The views of a scene show one set of named points, each view turned or mirrored, shifted and resized as a whole, with a little noise and some points left out.

Scene 1
View 1
k384: [ -1   1  -8  26  12 -14  -3   9 -13  16   6  15  -8  30  -9  12   7 -11
  -7   0 -13   9   3   8  27 -23 -12  10  23   9  18  -4]
k23: [ 17   6 -16  13  35 -13  11  -8 -37 -10   9   8 -20  13  -3  37  -5 -26
  -8 -22   4  19 -16   4  20 -12   9  -3  11  18 -11  -6]
k579: [ -9 -31 -20  32   6  -1  14  -6 -11 -14  -3  16 -25  17  -7  41 -30 -22
 -12  -2   5  29  -7  -3  28 -15   0   1  26 -20  15   4]
k249: [-36 -33 -27   1   3  15  30  -5  -3 -15 -15  25 -17  -2   8  35 -37 -17
  -6 -17  21  18   3 -17  17   1   3  23  26 -39  19 -12]
k947: [-44   2 -17 -42  23  18  38   2 -13  -3 -12  28   1  -7  19   7 -15 -15
   1 -40  26 -10  11 -19   5  11   2  41  18 -25   6 -32]
k300: [ 11   4  -9  31  19 -24  -7   4 -16  11  10  13 -14  35 -15  22  10 -16
  -8   2 -16  14  -4  10  28 -27  -9   1  20  15   9  -1]
k708: [  3  -3 -14  20  20 -12   8  -1 -18   1   3  15 -17  22  -6  26  -6 -18
  -6  -8  -3  16  -6   3  24 -18   1   6  21   3   6  -3]
k854: [ -8  16 -12 -14  33  -8  15   1 -23   4   3  18  -5  10   5  15   4 -14
   0 -30   9  -2   2  -1  11  -5   1  18  14   8  -1 -22]
k619: [-30   3 -12 -18  19   5  20   8 -13   7  -5  22  -1   8  10   2  -1 -10
   2 -25  11  -4  12 -11  14  -1  -5  31  20 -17  11 -24]
k954: [-27  36  -5 -36  34  -7  18  15 -18  22   5  23  12   8  13 -12  21  -5
   4 -36   5 -22  18  -8  10   1  -9  41  11   9   4 -35]
k876: [ -6   1 -17  -3  30  -2  20  -6 -24  -5   2  16 -12   7   4  27  -9 -23
  -5 -26  13   9  -7  -5  14   0   6  11  17  -1  -2 -16]
k513: [  3  -4 -10  30  10 -16  -5   7 -10  14   6  14 -11  30 -13  16   5 -10
  -6   4 -12  13   6   6  28 -28 -11   9  21   5  22   1]
k822: [-15  13  -3   8  13 -18  -4  19  -5  26   6  19   5  30  -5  -7  20  -3
  -2  -3 -16  -7  19   4  24 -24 -21  27  23   5  24 -13]
k724: [ -9  -3  -3  27   6 -15  -9  15   2  20   4  19  -1  33 -12   3  11  -5
  -5   8 -18   7  10   8  30 -30 -23  22  23   0  30  -3]
k747: [-35   7 -18 -35  28  11  36   0 -22  -6  -8  23  -1  -9  20  13  -9 -18
  -2 -42  24  -6   7 -16   6  12   6  34  14 -19  -2 -31]
k718: [ -5  -1 -14  10  21  -8  14  -2 -19   0   1  17 -13  15  -2  26  -7 -20
  -7 -17   2  11  -3  -2  21 -11  -1   9  19   1   6  -9]
View 2
k822: [ 37  17  18 -17 -19  24  33  17  -7   0 -33 -38   6   9  -4 -27 -13 -13
  18   1  12 -24 -21 -17 -30  10 -24 -23 -17 -19 -11  27]
k619: [ 23   7   0   7  -5  19   2  20  -2  -4 -12 -42  -6  -8 -14   5  12 -19
  34  35  34   1 -11  28 -24  11 -32  -3 -26 -14   1  13]
k947: [ 15  -2 -11  17   5  16 -18  21   3  -5   1 -41 -20 -23 -18  24  25 -29
  42  63  51  13  -8  53 -19  16 -40  10 -31 -15   4  10]
k876: [  4  14  -5  10  -5   4 -24  19  -3  31 -17 -14  -1  -4  10  11  15 -13
  25  21  11  12  -7  18 -21   9 -16  23 -15 -12   3   5]
k384: [ 25  27  17  -6 -15  13   5  12  -5  15 -36 -17  14  22   4 -16 -12  -7
  20 -16  -2  -6 -17 -28 -35   7   0 -10 -12  -4  -8  17]
k249: [  4  18  -1  36   2   8 -47  20   1  -5   1 -19  -5  -8  -6  21  17 -22
  48  36  35  37  -6  27 -41  19   5  15 -37   3  11  -2]
k747: [  9  -3 -10  13   1  14 -20  26   3  12   0 -35 -18 -24 -12  24  27 -24
  35  55  41  13  -6  51 -16  15 -41  19 -24 -15   6  11]
k23: [ -3  21  -3   8  -9 -10 -35  11  -5  59 -27   7   8   3  31  11   8  -7
  17  -3 -15   9   0  -6 -17   8  -1  34  -1 -10   5   3]
k724: [ 39  33  23  -5 -17  20  17  13  -9  -4 -37 -26  16  20  -5 -25 -24 -13
  21 -17   7 -11 -21 -30 -38  10   4 -28 -21  -4 -11  21]
k300: [ 19  29  15  -8 -20   4  -2   9 -11  32 -41  -6  18  22  18 -17 -16  -5
  14 -22 -13  -6 -13 -35 -33   7   8  -3  -3  -6  -5  16]
k854: [ 11   8  -4  -1  -9   7  -5  17  -4  30 -19 -22  -6  -8   7   7  12 -12
  21  23  11  -6  -8  19 -11   7 -32  17 -12 -17  -2  17]
k579: [  6  35  10  33  -7   1 -45   9  -5   3 -15   2  12  18   6   3   0 -12
  40  -5  12  39 -11 -15 -48  20  33   8 -27  11   5   1]
k718: [ 14  21   1   8 -11   4 -23  14  -4  25 -20 -11   4   4  12   5   2  -9
  29   7   7   9  -8  -2 -26  11  -6  13 -17  -6   1   7]
k708: [ 12  24   5  10 -14   4 -21  11  -7  28 -27  -4  11  12  12   0  -2  -7
  23  -7  -7   9 -10 -15 -30  15   7  12 -14   0  -3  11]
View 3
k23: [ -1   3   0 -20 -22 -12 -22  -3  18 -19   6  10  26 -19  17 -11  11  11
  -5   6  -1 -20  -4 -23   8  31   4 -14  -4   5  12  11]
k954: [-23 -25  11   2 -17  -2  -2 -11   2  -8  -7  25  13 -20  14  21 -11  -7
  -9  16  -5  23   1  11 -15  -9  13   0  12  22   2  18]
k708: [  5  17   0 -15 -17 -19 -20  -3  11  -8   2  31  14 -17  -2  -4  13  13
  -9  -4  -7 -20 -10 -12  -1  19   6  -8  -3   9   9  10]
k579: [ 24  27  16  -7  -9 -21 -34  -4  27  -1  -2  28  17 -20 -21 -24  25  -1
   0 -11 -10 -41 -16 -14  -8  21   5 -14 -13   7   6   8]
k249: [ 18  -3  23  10  -8 -10 -33  -2  34   7 -10  16  15 -30 -16 -23  11 -34
  10   0 -16 -22  -7   1 -20   1  13 -13 -10  18  -2  15]
k718: [  5   6   9  -9 -13 -15 -23  -4  14  -5  -1  26  13 -20   0  -8  13   4
  -5   1  -5 -17  -8  -6  -5  12   6  -9  -2  13   7  11]
k384: [ -1  27   4 -16 -16 -21 -17 -11  -4  -5   4  47   6 -10 -10   9  13  26
 -18  -5  -2 -15 -17  -5  -3  12   7   1   0  12   9   9]
k747: [ -4 -29  19  12 -10   4 -18  -5  23   3 -14  12  17 -29   4  -4  -3 -39
   7  13 -10   6  -1  15 -22 -13  16  -6   3  25  -1  18]
k947: [ -2 -28  28  18  -9   1 -14  -5  24   8 -16  17  12 -31  -4  -4  -5 -45
   5  13 -16   9   0  21 -28 -19  17  -3   3  28  -4  16]
k513: [  5  29   5 -17 -16 -24 -17  -9  -1  -7   1  47   5  -9 -11   3  16  30
 -15  -7  -2 -18 -15  -9  -1  15   4   3   0  12  10   8]
k876: [  1  -7   9  -6 -20  -8 -19  -3  20  -8  -4  12  21 -21   7  -8   5 -11
  -3   7  -7  -8  -3  -7  -6  11   9 -13  -1  14   5  15]
k619: [ -2 -10  18   8 -11  -8 -14  -9  12   5 -11  30   8 -22  -9   3   3 -18
  -3   8 -12   5  -4  12 -22 -14  15  -2   4  23   2  17]
k854: [-12  -8   5  -5 -18  -6 -11  -7  10  -9  -5  19  16 -19  12   4  -2  -1
  -7   9  -4   5   0   0  -9   7  11  -6   7  17   6  15]
k822: [-10  20   7  -7 -12 -20  -5 -11 -12   1  -2  59  -3 -10 -14  26   3  24
 -21  -2  -3   6 -10  11 -11  -5   7  10  11  19   9  10]
View 4
k513: [-15   8   1   4  -5   4 -13  20   2 -14 -10  12 -12  16  17 -12  -8   6
  13  -3   0  -4   3  10   0 -27   1  -3   3   2  -5  17]
k249: [-14 -16   2   5  -6  -7   5  10  11  -7  31  -7  -2   8   5  18 -15 -11
   6  -9   2   0  -4  13   2  -5   2   6   4   3 -16  -8]
k579: [-17   0  -5  10 -12  -5  -3  21  12  -5   8  -3  -9   9   9  10 -21  11
   8 -10   4   3  -4  15   2 -23  -3   3   2   4 -24   4]
k854: [-10  -8  12  -6  -6  -1  -4   1   6 -15   7   8  -8  15  16   1   6 -19
   8  -4   7 -13   1   0  -5  -8  -2  -6  -1   9   5  -3]
k23: [-11   5   8  -8 -19 -10  -6   4  13  -6  -5   2  -8  11  16   6   4  -5
   0 -10  17 -11  -5   1  -4 -20 -14  -6  -8  20 -10   2]
k619: [-12 -17  10  -1   4   4  -2   5   2 -18  20   8  -5  14  11   2  -2 -23
  12  -1  -3  -9   6   6  -5  -4   9  -1   5  -2   5  -5]
k954: [ -8 -15  17 -10   1   5  -4  -5   1 -21  12  15  -8  18  17  -4  13 -34
   8   3   2 -19   6  -3  -8   0   5  -9  -3   3  17  -6]
k384: [-15   6   3   1  -4   6 -12  17   2 -14  -9  13 -13  16  19 -13  -4   1
  14  -4   2  -7   4   7  -1 -24   2  -2   5   1   0  17]
k822: [-14   0   6   1   4  13 -15  14  -5 -21  -3  20 -13  21  20 -20   0  -9
  17   1  -7 -10   9   5  -5 -17  14  -3   8  -5  13  16]
k724: [-15   4   0   6   2  13 -14  21  -2 -18  -8  16 -12  19  19 -19  -8   3
  18   0  -6  -5   7   9  -2 -24  11  -1  10  -8   3  18]
k718: [-12  -1   3  -1 -10  -4  -4  11   6 -12   4   4  -7  10  15   2  -4  -6
   8  -6   7  -9   0   6  -1 -15  -4  -2   1   8  -7   3]
k947: [-11 -34  16  -6   5  -2  10  -6   7 -17  41   1  -2  13   5  18   2 -41
   8   0  -1 -14   3   4  -5  14   8   0   1   1   5 -21]
k300: [-14  12   2   0 -10   4 -13  15   3 -13 -17  13 -12  16  20 -12  -2   7
  12  -6   5  -7   2   4  -4 -28  -4  -3   1   6  -3  17]

In a view up to two points have been moved. Name them for each view, in the order of its rows, or write -.
view 1: k249, k954
view 2: -
view 3: -
view 4: k947

Scene 2
View 1
k550: [  3 -39   3 -26   6   3  -5  -1  51  15  45 -13 -27  62 -10  14 -12 -14
 -47  -4 -76  -8 -13  28  -9  62  22  22   2  35 -44 -48]
k363: [-20  -7  -8   0   5 -19  -3   6 -11  23 -15 -12 -26  12  -4   8  20 -19
   0   9   4   5   5   4  28  14  25 -15 -12  -9   8   3]
k534: [-31 -25 -30 -15  17 -16   4  44  14   3  24 -12 -56  41 -13  17  26   2
  -7  42  22 -22  -1  26   5  22  31 -29   3  -4 -33  -6]
k830: [ -9 -15   0  -8   7 -11  -4  -3   6  23   0 -15 -22  26  -3   3   8 -22
 -15   1 -28   6  -1   9  21  32  24   0 -11   7  -5 -13]
k293: [  0 -13   8  -9  -1 -11  -9 -22  11  30  -4 -15  -4  26  -2   8  -4 -25
 -24 -16 -50  10   2   6  23  38  22  13 -15  13   0 -22]
k19: [-18  -7 -14  -8   3 -19   1   4  -1  22  -8 -11 -21  19  -8  14  14 -15
  -6  10  -4  -5   4   8  22  16  25 -13 -12  -8   4  -3]
k676: [-14 -18  13   4   8  -5  -7  -8  -7  23  -8 -17 -28  16   6  -3  12 -31
 -11  -1 -18  19   3   5  33  28  21  -1 -11   9   0  -8]
k909: [-21  -7 -23 -19   4 -25   5  19   8  15  -2  -6 -25  30 -17  21  15  -3
  -7  20   1 -19   5  12  12  17  29 -22 -12 -12  -7  -4]
k587: [-23  10 -33 -24  -2 -34   8  12  -4  22 -18  -2  -5  16 -20  29  18  -4
   3  17   8 -23  10   7  16   4  32 -23 -19 -28  10   2]
k651: [-12 -19  -5 -14   5 -15   1   9  19  16  13 -12 -26  37 -11  14   5 -14
 -21   7 -27  -7  -2  17   8  34  25  -1  -6  10 -17 -19]
k889: [-18 -15  -3   1  11 -12  -3   7  -6  18  -3 -17 -32  25   1   5  17 -19
  -7  11  -1   5   1   9  27  24  24 -11  -8   3  -1  -3]
k863: [-25 -24  -8   2  15  -9  -3  23  -2  12   7 -18 -52  27   1   3  24 -15
  -5  27  15   2  -3  13  22  24  24 -20  -2   4 -16   0]
k298: [ -6  17  -2 -11 -14 -32  -2 -33 -18  42 -47  -4  24  -4  -8  17   3 -28
  -4 -21 -30   8  16 -14  35   7  26   5 -31 -14  40  -2]
k387: [-30  25 -33 -11  -6 -44   5   5 -34  29 -54  -1  -2  -8 -13  22  28  -9
  22  15  40 -13  19  -8  39 -18  30 -34 -28 -44  40  26]
k109: [-22  -7 -15  -9   5 -24  -1  12  -5  20 -13  -9 -26  18  -8  14  17 -13
  -3  15   6  -5   5   7  23  13  28 -19 -12 -12   5   3]
k90: [-12 -14   4   4   6 -12  -7  -6  -9  25 -13 -17 -24  13   3   0  12 -28
  -6   1  -9  14   6   1  30  23  24  -5 -13   4   8  -3]
k546: [-16   6 -11  -9  -3 -28   1  -7 -14  31 -30  -9  -4   6 -10  15  13 -18
   2   1  -4  -1  13  -3  31   7  28 -12 -20 -18  20   4]
View 2
k387: [-20 -16  20  -2  43   4   9  24  -7 -25  11 -19   8 -31  33  41 -23   1
 -53   8  -6  10   0 -22 -12   0   3  -4  -2   6   4   0]
k550: [-42  39  67 -11  18 -22 -19 -47   3  73  15 -32   9  10   4 -71  40 -14
  36   0   7  37  16   0  39 -11 -24 -41 -46   9 -15  21]
k863: [-32  16  34  -6   6   0 -10   1 -12   3  14  -8   7   7   6 -16   9  11
  12  -5  13  13  11  -2   0  24 -20 -14 -27   5  -1   7]
k19: [-30   7  36  -7  29  -6  -3  -2  -4  11  13 -19   8 -10  18  -8   6   0
 -11   3   3  15   8 -11   7   1 -10 -19 -23   4  -4   9]
k909: [-37  14  43  -2  26  -7  -5  -3  -6   9  14 -32   7  -8  23  -8  -1   8
  -8   4   9  26  10  -6   8   5 -16 -17 -20  17   1  11]
k298: [-10 -19  27 -10  54  -8   7  -3  -1  24   7  -7  16 -29  23   7  10 -38
 -46  13 -19   9  -4 -27  12 -30   8 -25 -19 -17 -16  -1]
k293: [-22   8  42 -11  33 -14  -5 -23   0  45  11 -10  13  -9   9 -31  31 -31
  -5   4  -6  16   5 -13  21 -18  -6 -32 -35 -13 -20   7]
k363: [-23   2  29  -8  25  -3  -3   3 -10   4   9  -9   9  -9  14  -2   4  -3
 -13  -1   2  10   5 -10   0   6 -11 -14 -24  -2  -6   5]
k587: [-33   6  40   0  36  -5   3   2  -4   1  13 -36   9 -21  29  10 -11   4
 -27   7   1  25   6 -11   3  -3  -8 -14 -13  21   4  10]
k651: [-37  22  48  -7  21 -11 -10 -18  -5  30  16 -25   9   2  12 -34  17  -5
  10  -1   7  26  12  -5  17  -1 -16 -26 -32   9  -8  11]
k109: [-28   5  33  -5  22  -3  -3   3  -8   3  13 -17   7 -10  18  -3   3   1
 -13   1   4  15   8 -11   1   6 -11 -14 -21   5  -3   6]
k534: [-50  29  49  -2   4  -3  -9  -3 -10  -3  19 -35   3   7  17 -17  -2  32
  15  -5  21  29  18   5   3  27 -28 -12 -23  28  11  14]
k676: [-21   4  32  -8  22  -6  -6  -6  -6  19  11  -4  10  -3   9 -16  19 -12
  -6  -1   1  11   7 -11   7   1 -10 -21 -30  -9 -11   5]
k546: [-21  -8  30  -5  37  -5   4   4  -3   8  10 -12  11 -18  21   8   3 -15
 -30   7  -6  12   2 -17   3  -9  -2 -17 -18  -4  -7   3]
k889: [-27  10  32  -7  16  -5  -7  -1  -9  11  11  -5   7   2  10 -17  14  -2
  -2  -3   4  13   8  -8   4   7 -11 -18 -29  -4  -8   5]
View 3
k863: [ 21   4 -21 -20  -5  -8  11  -9  -1  -3 -14  -2 -19   8   8  -3  18   5
 -13   7   7   5  -8 -12  13  13   7   8  -7 -15  -2  24]
k889: [  8  11 -12 -19  -2  -5   7  -9   2  -4  -8  -2  -6  16   7  -7  14   5
  -7   7   3   4 -10  -9  17  12   7   8 -17 -14   0  21]
k387: [-22  30 -17   0  10  -5  39 -18  10  15  -7   2  12 -30  12 -39  -9   8
 -19 -18  42   0 -24  -4  15  11   3  -2 -43  -6  17   7]
k550: [ 20  19  -4 -31  -6   3  -1  11  12 -10  -2  12   4  61  13  16  45  12
  29  19 -59  20  15   1   2  19  14  14  17 -29  -2  51]
k534: [ 28   8 -30 -19  -6 -10  28  -7   1   1 -26  11 -26  -7   9   4  30   1
 -12   9   2  11  -8  -3  -1  25  12   9  12 -25   5  35]
k676: [  4  16  -7 -17   1  -2   3  -8   4  -4  -2  -4   2  22   8 -11  10   9
  -1   4  -2   3  -6 -10  19  10   6   6 -24  -9  -1  22]
k293: [ -3  25   4 -21   2   3  -1  -3  12  -3   7  -1  16  47  10 -10  14  13
  16   6 -24   8   1  -6  17   9   7   6 -22 -13   1  27]
k363: [  4  16 -10 -16  -2  -3   8  -9   4   1  -2  -3   0  15   9 -15  10   7
  -3   3   5   4  -8  -9  17  11   5   5 -22 -10   2  20]
k109: [  1  18 -16 -12   1  -5  19 -10   5   4  -8   2  -1   2  10 -14  11   8
  -8  -2   9   6 -11  -4  12  14   7   5 -19 -14   7  21]
k651: [ 13  17 -10 -21  -1  -2  12  -2   8  -3  -6   7  -2  27   9  -1  25  10
   9  10 -19  12   0  -2   8  16  10   9  -3 -20   3  36]
k90: [  1  16  -5 -17   0  -2   1  -9   4  -3   1  -7   0  24   8 -13   8   9
  -2   4   3   4  -8 -11  22   8   7   5 -28  -7  -1  17]
k546: [-13  25  -6  -9   5  -2  18 -11  11   6  -1  -1  12   6  11 -27   2  12
  -2  -6  12   3 -14  -5  19  11   6   2 -33  -9  10  15]
k298: [-31  37   8  -8  10   6  13 -10  13   6  14  -2  32  22  12 -36  -5  15
   9 -11   4   4 -11  -4  23   4   3   0 -49  -5   9  11]
k587: [-10  28 -17  -5   4  -4  38 -10  12  10 -10  11   7 -10  14 -24  10   9
  -5  -8  11  10 -13   3   6  18   9   3 -17 -18  17  26]
k830: [  4  18  -4 -19  -1  -1   4  -4   7  -4  -1  -1   5  32   8  -7  17  11
   6   7 -12   7  -4  -8  16  12   6   7 -17 -14   1  27]
k909: [  4  21 -19 -15   1  -6  28  -7   9   5 -13  10  -2   0  13  -9  19   7
  -3   1   0   9 -10  -2   5  19   9   7  -6 -21   9  30]
View 4
k109: [ -6   2 -18   0  -2 -11  15 -23   4  12  18 -11  -9   1  -2  10  12  14
   0  -7   4  -4  -6  13 -31   0 -10 -13  -5   0  -9  -8]
k830: [ -3   2 -27  -7  21 -10  14   0   8   6  -1  -9   3  28   8  28  22   3
  -7  -4  13  -7  -5   0 -17  19  -7 -14 -20   2 -16   9]
k863: [  9 -14 -13 -11   2   9   6 -23  11  20  -7  -4  10 -12  -6   2  -4   0
   0  -7   4   1   0  12 -20   4  -8 -20 -17   5  -6   0]
k534: [ 13 -20  -8 -23 -15   9  17 -29   8  33 -16  -5  13 -29   0   3 -20   1
   3  -7  -2  -6  -6  15 -17   5  -7 -25  -7   6 -22 -15]
k387: [-22  18 -15  31 -22 -27  17 -53  -4   5  66 -20 -41 -11 -24  -8  28  39
   2  -8   3   1 -12  27 -62 -27 -17   6  22  -1   6 -23]
k909: [ -4   2 -18 -15 -11 -10  29 -20   1  22   9 -15  -4  -5   9  18   4  14
  -4  -5   3 -11 -14  10 -25   3  -8 -18   2   4 -27 -19]
k293: [ -8  13 -35  -5  33 -20  17  13   5   2   1  -9   2  53  16  44  35   7
 -12  -4  20 -11  -4  -7 -14  26 -10 -13 -21  -2 -19  13]
k546: [-15  16 -24  15   5 -21  18 -21  -2   2  35 -14 -22  16  -5  15  31  27
  -3  -6  13  -3 -11  11 -38  -2 -13  -1   1  -2  -4  -4]
k651: [  4  -1 -23 -24  12  -9  23   2   7  22 -13 -10  11  17  19  33   7   4
  -8  -4   8 -15 -10   0  -9  22  -4 -22 -14  -1 -29  -4]
k676: [ -4   1 -23   2  19  -9   6 -10   9   5   9  -8   0  20  -1  18  20   7
  -6  -5  13  -1  -1   6 -23  11  -9  -9 -16  -1  -4  10]
k90: [ -6   3 -23   8  22  -6   5 -10   9   1  11  -6   0  22  -5  19  23   7
  -8  -6  15   3   1   7 -24  10  -9 -10 -19  -1  -2  14]
k19: [ -6   4 -20  -3   0 -14  16 -17   4  11  15 -11  -7   8   1  17  13  15
  -2  -6   9  -7  -6   8 -26   4 -11 -12  -5   3 -15  -6]
k889: [  1  -4 -17  -2  11  -3   7 -15   8  11   3  -5   1   9  -3  11  11   5
  -4  -7  11  -1  -3   8 -24   6  -9 -13 -17   0  -7   6]
k550: [ 12  -4 -36 -52  29  -6  31  36   9  26 -51  -4  33  44  47  64   5 -10
 -16  -2  13 -24 -13 -22  16  50   1 -38 -30   0 -55   3]
k298: [-27  34 -35  28  21 -39  16  -8   2 -17  54 -19 -31  47  -4  32  59  32
  -9  -8  21  -3 -10   4 -41   2 -14   6   1  -6  -2   6]
k363: [ -5   1 -17   8   6  -8  11 -23   6   9  19 -10  -8   5  -7   9  19  12
  -1  -7  11   0  -6  13 -30   1 -12  -9  -8   2   1   3]
View 5
k587: [ 35   3  25  -3   0  -9  29  17  -7   6  -5  11   1   6   0  14  21 -10
  -7   0  -1   6 -61   9   7  -8   1  -2   3   7  24   0]
k676: [ 19   6  16  -9   4  -8   6  20  -6   1  11  -7  20   9 -16  12  25   2
 -10  13  -1   0 -12   9  -2   9   3   1   2  -7  18  11]
k889: [ 10   5  19  -7   2  -7   7  19 -10   6   5  -3  23   7  -8  12  27   3
 -21  14  -5   0 -18  10  -2  13   4   1   5  -3  21   7]
k546: [ 34   5  25  -3   0 -12  22  15  -5  -2   8  -2   4   5 -18  16   8 -13
   0   2   8   0 -35   7  -4  -3   2   1  -3  -2  21  12]
k298: [ 54   7  25  -3   3 -15  21  15   4 -15  26  -4  -4   4 -37  15  -5 -17
  21   0  21   1 -22   7 -13  -8   1  -1 -12 -12  14  25]
k830: [ 25   5  11 -12   7  -3   1  25  -3   0  16  -1  22  10 -11   6  33  10
  -4  15  -5   6 -10  11   0  11   4  -4   5  -8  12   9]
k19: [ 22   2  23  -4   2  -9  21  17  -8   7  -3   2  12   7  -4  14  23  -6
 -13   6  -3   3 -41   9   2   0   1   0   3   6  23   2]
k909: [ 24  -1  18  -8   3  -4  17  21  -7   8  -4  10  15  10   7  11  36   3
 -14   7  -8   7 -48  10   7   2   0  -3  12   6  20  -4]
k863: [ -4   3  18  -7   1  -5   6  21 -14  13  -7  -5  28   9   3  13  38   6
 -35  15 -14   0 -25  12   3  15   3   4  11   3  25  -2]
k109: [ 19   4  23  -5   2  -9  17  18  -9   6   0   1  14   7  -6  15  23  -4
 -16   7  -2   3 -38   8   2   2   2   2   4   0  23   4]
k534: [ -2  -2  16  -8   2   1  10  24 -17  19 -19  10  28  12  25   9  55  14
 -37  12 -20   6 -51  11  13  11   3  -1  21  12  23 -19]
k90: [ 16   5  18  -9   2  -9   6  17  -5   0  12  -9  20   8 -20  11  20   0
 -12  12   1  -1  -9  11  -5  10   3   3  -1  -9  18  14]
k550: [ 42   2  -9 -31  14  16 -28  47   6  -5  28  13  40  21   9 -17  82  49
   8  30 -17  21   3  15  11  23   5 -21  23 -16  -7  -6]
k293: [ 40   6   6 -17  10  -1 -11  29   6  -9  31  -5  26  11 -24   0  36  18
   9  20  -1   9  11  11  -6  14   5  -8   5 -19   4  16]
View 6
k293: [ 19  -7 -14   8  17  24 -26   6  14  17 -23  10 -10 -45  11   3  17  -8
 -14  -8  -4 -28  10 -21  -6   2  17  36   1  -2   2  36]
k19: [ -8   3  -4  20  25   9  -7   6  -6   6  -1   1  -7 -20  14 -16   8  -3
 -18   5   9 -14  10 -32 -21  14   5  12   4   2   6  22]
k363: [ -7   2   0  21  31   5  -8  12  -9   2  -1   7 -14 -14  12 -11   4  -6
 -17   9   5 -12  13 -21 -28  10   6  10   6  -2   8  20]
k387: [-33   4   1  41  48   4  18  23  -6  13   2  13  -3   0  10 -39 -30 -10
 -22  20  -9   5   1 -25 -55  27  20 -11  33   6   7 -13]
k534: [-23  12   5  19  13  -3  -5  -7 -34 -11  22 -19  -2 -15  21 -16  31   5
 -22   6  41 -12  24 -60 -10  21 -23  -2 -12  -3   6  31]
k830: [  9  -2  -8  12  19  19 -18   4   7  13 -16   6  -8 -38  12  -5  15  -8
 -15  -3   0 -23  10 -26 -11   8  12  27   1   0   3  32]
k651: [  2   1  -9  11  13  15 -20  -3  -5   4  -6  -4  -2 -35  15  -3  27   0
 -17  -8  18 -25  14 -42  -2  11  -2  22  -8  -3   3  39]
k587: [-25   1  -7  31  30   9   7   5  -4  13   0  -3   7 -22  12 -33  -3  -2
 -25   3   7  -7   7 -46 -30  29   8  -1  18   4   1   5]
k550: [ 22  -3 -17  -3  -4  28 -35 -15   5   7 -18 -11  -1 -62  18  11  51   0
 -16 -24  21 -37  17 -47  22   5  -4  40 -20  -5  -2  58]
k909: [-17   5  -5  22  21  10  -4   0 -12   5   2  -9   2 -24  16 -20  14   0
 -21   0  20 -13  14 -47 -16  21   0   5   2   0   4  20]
k298: [  5  -7 -11  25  39  23  -8  21  27  29 -27  24  -7 -31   8 -18 -18 -15
 -18   3 -27 -14  -1  -8 -35  11  37  22  29   4   3   6]
k90: [  6   1  -1  14  28   9 -18  12  -3   3  -9  11 -19 -19  14  -2   7  -9
 -12   9   1 -16  11 -14 -21   2   9  20   3  -2   8  28]
k889: [ -3   4  -1  14  23   4 -14   7 -11  -2   0   5 -16 -17  15  -4  13  -4
 -14   7  12 -15  16 -23 -19   7   2  14   0  -4   8  31]
k676: [  4   0   0  15  26   9 -17   9  -2   3  -8   9 -17 -22  15  -4  10  -8
 -14   8   3 -17  14 -20 -21   6  11  20   3   1   8  30]
k863: [-10   7   6  15  20  -1 -14   4 -26 -11  11  -4 -18 -10  17  -3  21  -1
 -14  12  25 -14  20 -31 -18   8  -9   9 -10  -3   9  34]

In a view up to two points have been moved. Name them for each view, in the order of its rows, or write -.
view 1: k676
view 2: -
view 3: k363
view 4: k534
view 5: k19, k293
view 6: k830, k550
